Points, in no order, along strands that fork, close into loops and pass close to each other.
(in the rows, 128 means zero)
Two points are linked if the straight distance between their rows is under 125.
(674): [160 129 128  99 154 133 109 116 148 157  87  93 149 148 106 117  80 114
 106 163 145 131 140 150 125  66 122 171 161 166 155 116  92 135  80 133]
(31): [145 137 123 154  99 102 114 144 133 112 121 128 122 107 127 109 110 136
 149 158 110 138 122 141 130 120 118 137 145 123 103 141 108 120 130 138]
(304): [133 109 152  86 161 116 169 128 131 136 113 126 155 160 106 128 114 138
 115 120 170 134 128 137 142  85 115 157 125 158 123 125 119 158 118 154]
(160): [ 91 135 160 134 174 174 188 111 155  72 176 127 144 158 136 204 169 124
  86  67 200 121 138  99 129 153 153  91 129 121 150  87 185 129 108 142]
(738): [119 107 132 130 120  92 179 137 119 127 127 151 138 109 118 109 149 145
 145 110 126 134 111 112 119 141 130 141 106 146 113 131 128 155 154 134]
(163): [149 129 107 199  91  44 144 163 132 118 126 103 143  89 132 102 155 129
 162 149  50 144  78 127 131 150 164 154 141 130 125 143 112 125 190  99]
(4): [105 134 169  85 136 232 123  81 148  98 168 108 117 147 145 183 154 133
  82  71 205 124 165 154 121 120 114  77 116  66 154  82 164  98 102 152]
(374): [133  97 153 130 122 177 175  96 142 171 107 131 113 106 108 137 117 120
  97  90 156 117 162 107 133 121  61 164  97  75 104 142 100 127 127 122]
(643): [ 86 145 129 164 140 134 180 133 157  92 157 139 137 110 130 144 181 127
 113  96 142 118 115  81  97 184 162 103 115 136 126 105 150 128 116 125]
(268): [ 94 103 143  71 122 130 137 110 100 146 145 178 109 107 129 107 167 151
 137  96 145 101 142 133  90 167 100 115  63 116 125 131 146 127 154 133]
(524): [128 119  84 116 170  78  65 131  93 125  85 162 144 168 143 106 109 137
 181 179  79 162 113 189 174  94 120 149 149 177 113 136 102 132 144 131]
(315): [126 131 152  77 142 211 121  94 140 182 100  99 117 118  91 125 130 113
  80 106 156  90 176 123 100 127  73 144  95  98 139 124 103 100  88 129]
(406): [133 146 107  86 148 110  91 145 127  86 133 129 156 177 142 136 106 161
 142 158 151 158 111 166 171  79 152 112 157 185 110  94 120 129 116 169]
(144): [ 97 137 167 110 167 210 154 101 152  72 175 112 126 170 144 208 164 127
  76  62 210 122 149 120 128 131 151  76 134  94 158  78 192 114 103 149]
(161): [121 154 151 100 106 229  94  86 163  98 158 101 115 132 135 157 122 136
  97 105 186 130 154 164 113 109 116  85 122  86 138  82 130  83  87 151]
(302): [116 149 117 202 134 134 169 136 166 172 102  97 124  92 140 113 174  91
  96 123  90  90 128  55 109 182 138 146 114 100 139 159 117 146  87  78]
(649): [137  91 145 117 103 156 155 106 116 178 108 154 102  98 108 116 114 125
 124 103 134 116 161 115 129 119  62 167  90  80 101 155  95 130 142 120]
(492): [180 130 119 181  85 134  97 134 123 170  94 115  89  81 112 123  71 117
 137 147  95 140 143 131 154  99  80 191 153  72 115 172  97 124 141 100]
(634): [158 104 116 169  87 123 132 142 110 207  95 129  92  73 110  97 116 108
 129 115  63 118 144  90 126 140  84 170 108  60 117 184 113 145 170  69]
(234): [125 154 124  77 130 143  93 144 139  61 183 113 142 187 154 155 101 135
 121 142 165 137 121 137 125 102 191  66 163 188 143  68 171 113  91 162]
(636): [161 125 106 125 164 100  61 117 104 202  73 115 128 144 126  87  87  74
 139 190  77 119 147 151 122 102 119 145 163 166 173 154 109 139  96  98]
(523): [122 150 139  74 157 149 121 134 150  90 162  97 141 175 140 144 113 129
 102 132 182 119 137 135 109 112 172  90 157 185 158  70 165 121  74 155]
(683): [111 114 122  80 123  94 126 143  92  92 151 164 145 148 132 126 137 170
 166 125 138 152 102 166 149 113 133 109 118 156  94 112 130 127 176 160]
(143): [ 79 108 150 109 132 152 178 136 110  46 202 167 124 144 138 183 176 152
 134  58 170 144 105 120 135 154 175  69 104 119 134  90 183 130 182 150]
(703): [ 94 136 118 187 160 160 185 118 162 149 108 121 125  93 133 145 187 109
  90 104 120  96 134  52 110 192 126 137 100  91 118 136 118 135  84  87]
(461): [148  88 100 118 161  70  98 131  82 172  78 165 144 145 120 100 110 133
 172 156  80 152 119 165 156  99 102 161 136 159 121 164  97 160 153 109]
(536): [ 83 137 131 172 171 156 204 112 164 111 141 135 146 111 131 171 191 119
  91  82 156 107 134  60 111 197 148 119 107 115 127 110 143 134 100 110]
(402): [135 143 138  97 128 152 113 116 144 131 122 113 122 131 124 117 114 123
 115 143 161 116 145 142 101 118 112 121 131 138 133 116 128 117  85 148]
(177): [ 71 128 138  94 128 156 138 119 112 108 172 166 104 115 136 135 179 146
 120  82 159 102 132 118  88 188 138  76  73 114 134 112 173 117 135 134]
(650): [176 124 117 139 147 108  94 124 129 194  72  92 137 135 110 107  73  84
 114 179 105 128 135 134 142  78 126 174 173 157 165 157  92 145  88 104]
(610): [193 143 115 218  87  84  96 152 108 190 110  94  92  80 122 100  99 109
 137 155  38 127 118 116 147 147 119 169 133  77 138 197 132 124 189  59]
(200): [ 76 121 156 120 131 183 153 119 112  53 200 168 108 147 148 197 184 145
 120  51 170 136 120 104 122 170 175  46 106  99 140  96 197 120 162 136]
(162): [110  94 143 151 115 128 202 124 137 108 146 154 130 108 123 143 156 146
 128  88 144 149 127 112 139 142 108 138  99 105  90 122 119 136 162 137]
(271): [136  86 128 116 139  69 157 138  97 162  96 156 148 121 112  99 131 142
 159 127 104 142 115 129 126 119 115 156 108 151 119 152 110 171 158 122]
(638): [162 130 130 178 100 102 137 150 138 137 103 119 123 100 120 113 105 125
 140 151 105 145 126 129 148 106 112 172 152 113 106 152  93 136 138 119]
(583): [119 145 145 101 135 153 131 123 150 100 150 121 132 148 130 135 125 134
 112 120 177 123 137 138 110 118 134 100 133 145 131 100 146 119  91 158]
(111): [106  94 169 130 163 168 211  97 161 140 121 128 141 132 113 168 141 124
  83  74 184 121 156  97 140 131  82 160  97  89 117 121 120 136 127 140]
(725): [113 110 139  61 109 122  97 105  87 125 146 183 109 114 137 109 144 152
 164 122 146 115 143 168 103 139  87 106  82 122 108 140 143 108 164 144]
(376): [113 118 114  89 119  86 102 129  85 105 140 169 133 126 138 105 136 158
 173 143 115 143 114 169 111 133 120 106 107 149 106 130 132 118 169 149]
(599): [120 161 106 100  88 137  67 151 119  27 183 137 155 186 151 163  96 171
 155 144 136 165  91 157 176  95 181  73 160 157 102  86 137 102 148 177]
(78): [151 132 137 188 117 114 184 141 164 143 108 108 139 102 121 129 130 108
 113 122 116 126 128  93 132 121 122 172 144 116 114 154 100 151 114 114]
(496): [105 141 153 121 145 143 180 136 151  77 168 131 143 147 135 159 151 134
 108  95 179 128 122 110 123 142 158 105 130 147 129  98 161 135 111 154]
(309): [136 153 120 203 113  91 156 149 167 159 112  96 126  94 137  94 155  87
 117 145  77  99 107  81 111 176 173 139 132 124 151 158 124 138 111  86]
(10): [ 92 104 140  93 132 114 187 158 113  62 189 154 148 145 129 161 171 160
 142  76 157 141  87 124 146 137 166  99 105 156 121  93 160 143 186 158]
(428): [142  98 123 126  99 123 133 123 106 186 100 154 100  86 113  95 122 125
 143 118 103 116 147 113 111 141  77 156  93  90 108 166 109 141 159 105]
(224): [169 120 122 195  93 135 139 137 132 193  98 114  95  75 107 122 102 102
 116 110  89 127 148  93 147 117  83 184 133  60 102 179 102 140 147  74]
(498): [142 139 140  94 129 182 111 107 141 180  92 102 120 116 101 105 112 108
  95 137 141  97 160 124  94 116  87 145 122 114 139 137 106 111  79 126]
(629): [132 162 139 103 112 216  87  92 166 117 134  95 115 111 125 131 110 125
  97 131 168 127 157 156 102 108 111 108 129 102 140  88 108  86  75 143]
(105): [125 157 130  90  92 171  86 145 125  31 199 121 141 197 155 176  93 157
 138 120 159 159 104 150 150  92 182  58 161 153 125  82 163 106 118 170]
(228): [180 119  99 178 137  72  64 141 101 164  80 115 123 133 126 114  75 120
 153 196  69 148 116 159 187  91 125 186 175 144 139 181  97 143 145 101]
(124): [145 131 113 119 115 120  80 120 103 189  96 131 104 106 123  85 114 111
 145 160  96 104 141 138  96 138  93 139 118 116 133 168 116 122 122 108]
(20): [146 143  93 142 150  85  45 110 117 168  95 109 117 140 147  88  78  82
 158 220  72 123 142 158 128 126 133 130 171 163 170 140 117 108 103 109]
(719): [145 119 121 185 111  43 163 162 139 140 113 107 158 113 128  98 156 119
 148 148  75 136  86 113 127 136 167 161 145 159 139 143 113 155 158 105]
(503): [154 129 119 104 128 144  86 113 115 204  77 113 109 108  98  93 102  97
 118 147 109  93 153 122  97 122  86 145 122 117 149 160 107 126  91 105]
(33): [125 153  93  89 116 117  70 147 123  54 152 141 153 181 143 153  98 177
 152 153 141 167  94 165 189  82 163 103 160 172  92  91 120 118 139 180]
(173): [114 174 107 135  97 122  74 134 140  89 157 113 123 135 152 106 102 110
 146 184 117 121 130 130  97 146 169  79 168 151 130 101 135  95  95 145]
(325): [145 122 128  76 170 112 129 132 133 128 106 119 157 172 123 123 106 140
 126 147 160 142 125 155 148  72 131 142 150 185 128 105 112 141  98 151]
(316): [134 156 100 149 103  89  75 137 122  98 134 121 125 125 147 101 103 125
 159 195  97 137 119 149 115 135 141 118 161 144 120 125 122 106 129 141]
(251): [162 121 106 187  96  52 109 147 102 165 105 118 117  94 126  93 122 128
 162 165  43 143 105 138 133 142 126 156 135 109 135 174 118 133 192  89]
(209): [143 119  75 162 161  74  40 131  94 141  65 135 130 157 138 122  80 135
 174 204  58 160 116 189 207  91 116 185 173 155 128 161  98 133 148 118]
(129): [151 134 132 196 116  76 175 150 161 149 114 102 145 105 129 106 145  98
 126 141  86 120 111  88 120 146 159 157 145 143 141 158 114 158 126  98]
(633): [ 69 142 140 119 142 187 138 121 120  74 185 162 106 132 141 168 182 138
 106  75 161 109 129 102  99 196 175  52  98 108 139 100 190 112 116 129]
(184): [106 112 131  71 121 101 140 157  89  68 177 162 148 162 136 152 154 176
 162 100 143 153  85 154 155 118 160  84 115 162 101  99 156 132 189 166]
(276): [131 141 105 149 107 103 102 136 112 176 106 121 100  94 135  70 140 114
 138 160  69 104 127 115  86 176 126 120 109 111 143 166 125 129 126 101]
(515): [115 103 172 100 170 145 207 117 150 140 126 116 159 148 105 153 130 132
  88  85 192 116 146 108 129 112  98 155 108 129 137 119 136 147 113 157]

A fork is a point with three links, a tip a point with one. Leave the first point through the second and follow the links. Name the first fork or tip that comes.
(111) / (515) | (325)
(251) / (163) | (129)
(228) / (209) | (162)
(496) / (160) | (402)
(325) / (674) | (20)
(271) / (461) | (228)
(4) / (144) | (496)
(492) / (224) | (428)
(599) / (105) | (583)
(428) / (634) | (638)

How many points has the smallest loop of links through each point below? Write none if it is on no loop.
(33) | 18
(177) | 10
(461) | none
(4) | 8

Name the points in between on the shortest way along the links from the first point to the second, in order.
(268) / (200) | (177) > (633)
(402) / (105) | (583) > (523) > (234)
(184) / (725) | (683) > (376)
(428) / (20) | (649) > (374) > (111) > (515) > (304) > (325) > (674) > (650) > (636)
